The views of a scene show one set of named points, each view turned or mirrored, and shifted as a whole, with a little noise and some points left out.

Scene 1
View 1
Z461: [-13  -2 -22  -9  16  53   0  30 -12  14 -35  15  -3  39  12   9  28   0
 -19   5 -20]
Z308: [-11  -4  -6 -11  22  36  12  25  12  20 -41   5 -34  15  -1   8  26  -6
 -14  12 -19]
Z939: [-30  40  -1 -12  25  50 -11  18 -17 -10 -26  16   6  42  22  -7  -2 -15
 -12   0  -1]
Z745: [-38  27 -18 -14  32  37  -3  14 -13  -2 -16  -4  -7  54   5 -14  -7 -11
  -6   6  -5]
Z195: [-13  37   7 -29  10  39 -27   3 -26 -24 -25  -5  19  33  36  -2   8 -30
  -6  28  10]
Z611: [ 15   3  13 -22  13  56  -8  16  -3  -6 -35   4  -4  12  11   2  32  -4
 -20  24  -8]
Z448: [-13   1 -20  -8  21  61   9  24 -19  14 -31   3  14  37  16  17  37  16
 -20 -12 -21]
Z212: [-19   8  -8 -19  11  31  -5  10 -21   7 -33 -16   6  25  29  18  36 -14
  -4  15  -9]
Z370: [-35  32   3  -9  27  52  -9  14 -28  -5 -22   2   9  45  16  -8  13  -4
  -8  -7  -8]
Z57: [-45  39  -9  -8  45  57  -7   7 -32 -13   1 -11  11  72  -2 -30 -10   6
  -6 -12  -6]
Z881: [-35  56  27  -9  43  54   7   8  -3 -10 -23   1  -4  20  13 -11  -1   1
 -11 -23   0]
Z935: [-28   6 -37 -14   6  43  19  28 -17  -6 -53 -47  26  27   0  -1  35  -5
 -27  -3 -14]
Z398: [ 17  -2  33 -21   4  62 -30  11 -28  -8 -30  14   5  20  22   4  52  -6
 -11  32 -12]
Z465: [ 14  26  26 -27  26  65 -11  -2 -12 -18 -15  -1  15  18  23   0  19   5
 -15  11   3]
Z732: [-19  37  30 -18  26  56 -14  -1 -31 -18 -16 -13  18  29  21  -8  24   0
  -5  -1  -2]
Z845: [-12  -3   2 -19  23  41   6   2 -21   5 -18 -40   3  28   2   3  44  10
  -4   8 -17]
Z847: [ -9  13  21 -16  31  54  21   2  -6   3 -27 -36   5   4   4   8  43  20
 -14 -13 -14]
Z257: [-18  16  46 -10  25  46 -17   8 -16  -4 -25   3 -28  20   0 -16  33  -8
   1  17 -13]
Z477: [-50  19 -22  -5  23  34   4  25 -18   8 -33 -12  -6  46   4  -6  15 -12
  -8  -4 -16]
Z683: [  3  39  20 -27  16  50 -14   9  -1 -21 -35   9   7  10  30   1   7 -21
 -18  18  10]
Z438: [ -2  46  33 -19  21  61 -18   9  -9 -18 -30  27   8  13  36   3  10 -13
 -16   5   6]
Z35: [-47  42  -3 -11  17  39 -12  18 -27 -17 -34  -9   9  43  15 -17   6 -25
  -9   3  -2]
Z770: [-19  37  22  -7  33  54  11  22  16   3 -41  23 -22   5  10   0   7  -3
 -20 -13  -7]
View 2
Z448: [  5  26 -23  -7  52 -33  -8 -52   2  12 -19 -20  25   4  17 -29 -29  15
 -15 -14  22]
Z770: [ 22  -4  14  -2  18  -8   5 -28  18  32   2  20  15 -21  22 -20 -18  20
 -14 -13  29]
Z438: [-10 -14   7 -15  30  -9  32 -47  15  37  -8   5 -14 -11  18  -9   5  10
 -28   5  18]
Z845: [ -8  30 -15  -1  65 -26  -7 -18 -20 -16  -7 -11   7  -9  13 -19 -35   5
 -13   3  -1]
Z745: [  6  10 -16 -25  40 -13   9  -9 -15   8  -9   6  -7   6  38 -10 -35 -14
 -30 -36  36]
Z847: [ 15  10  -5  11  54 -32   1 -23 -10  -6   1  -3  14 -13   3 -29 -30  22
  -4  19  -2]
Z465: [ -9   0  -2  -4  44 -21  28 -49 -10  20  -2  -7 -24 -15   7 -16 -10  11
 -29  10   2]
Z881: [ 30 -23   7  -9  30 -13  27 -17  -6  15  -4  20   3   2  28 -24 -15   5
 -20  -2  32]
Z57: [ 23  -8 -14 -23  45 -19  29 -20 -42  -1 -22   0  -8  25  43 -28 -34 -27
 -40 -33  33]
Z939: [  1  -4 -10 -27  35 -14  22 -28   3  25 -17   3  -5   8  34 -10 -15  -7
 -30 -23  34]
Z398: [-45  25   9  -7  51  -8   9 -59   6  18 -23 -18  -2 -26  10 -11  -1   3
 -25   5 -16]
Z732: [ -6 -10  -3 -14  53 -18  31 -29 -15   4 -18  -2  -8   6  21 -18  -6  -5
 -26  13   6]
Z611: [-19  26   0  -3  38 -18   3 -42   9  25  -7  -6  -6 -32   8 -10 -21  12
 -20  -8  -7]
Z212: [-26  25 -24 -21  59 -21  -6 -18  12   2  -9  -9   5  -3  19   1 -20   9
 -13   0  17]
Z195: [-32  -1 -17 -34  48 -17  32 -19   6  19 -13  -2 -31   1  23  10  -6 -10
 -32  -1  10]
Z683: [-15  -4  -2 -19  31 -17  28 -30  18  35  -2   6 -25 -18  13   2  -8   9
 -26   1   7]
Z308: [ -3  37   0  -2  34  -7 -28 -20  14  15   2   5  19 -33  20 -11 -37  16
 -10 -27  20]
Z257: [-17   9  29  -3  41  10   6 -22  -9   2 -14  12   9 -25  28 -16  -8  -8
 -21  -2   0]
View 3
Z57: [ -1  39 -50   3  62  -7  35  -7 -16  26   5 -29  -4 -40  32   9 -21 -40
   4   0  10]
Z212: [-11  27 -18  15  29  32   8 -15 -10  12  -6  11  14  19   5 -18 -26 -14
  16  24  -5]
Z847: [-27  29 -18   5   7  -7   5 -14  -4 -10 -25  22  -4  10  -9  17 -42 -28
   3   4  16]
Z35: [-13  29 -29   1  46  24  20 -21 -20  39  12 -14   8 -14  15 -14 -23 -23
 -13  11  10]
Z195: [ -6   1  -5   0  52  22   3 -21 -29  21   9  -6  17 -22  10 -28 -20  -9
  -5  28 -13]
Z683: [-22  -6  -6 -14  52  21  -4 -23 -23   5  12   7  20 -15 -21  -4 -23 -12
 -11  21  -8]
Z745: [  0  26 -54   2  59  20  25 -17 -12  24   9 -19   3  -7  11   3 -16 -29
  10   5   1]
Z448: [-27  56 -25  18  38  14  29  -2  -4  -3   3  21  18  10  -5  12 -27 -34
  29  28  10]
Z461: [-22  46 -36  14  48  24  26 -13   4   7  19  14  20  15 -15   7 -23 -25
  31  30   2]
Z477: [-10  45 -52  10  42  30  28 -17  -6  32   7  -8   5  13   9   0 -21 -30
   8   7  13]
Z939: [-17  27 -29  -7  66  27  19 -12 -15  20  15 -10  18 -23   4   1 -19 -26
  -4  12   2]
Z308: [-19  25 -52   3  35  31   8 -26  19   4  11  13   7  35 -33  15 -27 -15
  22  11   1]
Z257: [-20  15 -27  -6  34   8  -6 -27  36  11  13  -3  -3 -14  -8  -6 -46  -1
  -7   6  -3]
Z438: [-31   7   1 -19  60  24  -4 -12  -9  -1  13   7  26 -32 -15   1 -29 -15
 -17  17  -5]
Z370: [-17  39 -27   2  52  16  22  -9  -7  19   7  -7  11 -21  14  -1 -26 -27
  -1  11   7]
Z935: [-18  41 -31  26  10   6  34 -27 -41  31   0  15   3  33  -2  -3 -22 -37
  12  30  27]
Z611: [-25   9 -15   4  36   4   2 -27   2  -4  16  19  13   4 -30   1 -32 -10
  15  33  -6]
Z845: [ -7  29 -28  21  12  -6  12 -18   1   2 -16  10  -7  14   7  -3 -37 -19
  23  17   3]
View 4
Z370: [ -4   7  -4 -14   6  -8  -2  -9 -15 -24  33  27 -17  14  -8   1  -6  -6
  -1  39  -4]
Z935: [  4 -30  38 -32   7 -20   2   1  16  12  50  19 -33 -11  -5  -3 -35 -24
  10  17   2]
Z939: [ -9  17  -3 -15  12 -14  -3  -9  -9 -35  28  16  -8  14  -4   1   5   3
   6  30 -10]
Z477: [  2   8   9  -7  20 -22  -6  -4   6  -3  32  15 -19  15   3  -2 -30 -13
   3  43   8]
Z448: [ 13 -16  -1 -12   5 -10 -14   8  -7 -11  47  19   0  -1 -25 -11 -26 -36
 -12   8   3]
Z35: [ -9   7  10 -22  14 -16   3 -18  -6 -16  29  21 -27  15   5   8  -2   2
  11  46 -12]
Z745: [-10  24  -5 -12  17 -20   5   0   3 -23  29  13 -22  10   6 -14 -14  -3
   7  45  10]
Z308: [  9   0  -8   4  41 -15  -2 -24   6  -7  14  -5   7 -16  -8 -11 -39 -29
   5  -1  18]
Z212: [  6 -22 -10 -31  18 -13   8 -20   5  -5  36   4   2  -3   0  -2 -18 -35
  10  32 -13]
Z881: [ -9  13  -4   0  -2  10   4 -20 -11 -44  13  42  -6   7  -5  12 -19  21
  15  22   7]
Z847: [  7 -32  -7 -15  -5  19  15 -23  -8 -12  26  39  -7 -25 -15  -1 -45 -22
   8   7  15]
Z683: [-12  -4  -9 -32  15  -4  15 -34  -8 -41  18   7   2 -14  -5   3  15   1
  22   1 -19]
Z465: [ -9 -11 -23 -32  -1  12  19 -25 -23 -41  26  23  -5 -22 -16 -10   9 -11
   8   4  -7]
Z398: [  2 -25 -27 -30  26   2   7 -45 -40 -15  26   0  -5 -21 -23  -9  17 -40
 -11   4 -20]
Z845: [  6 -24 -15 -25   7   4  18 -18  -7   2  35  23 -20 -21  -5 -17 -36 -37
   0  31  12]
Z461: [ 10  -3  -2  -8  25 -22 -14  -1  -4 -10  39   1  -1  -1 -19 -13 -17 -34
 -11   8   4]
Z732: [ -7 -11 -15 -29  -5  12  15 -27 -26 -28  28  36 -18  -2  -8   3   1  -6
   5  36 -10]
Z770: [  0  10  -2  11  20   1  -6 -28  -6 -38   5  20  13  -4 -13  11 -24   8
  13  -9   9]

In a view up to two points have been moved. Name them for each view, in the order of its rows, or write -.
view 1 | Z35
view 2 | Z448
view 3 | -
view 4 | -
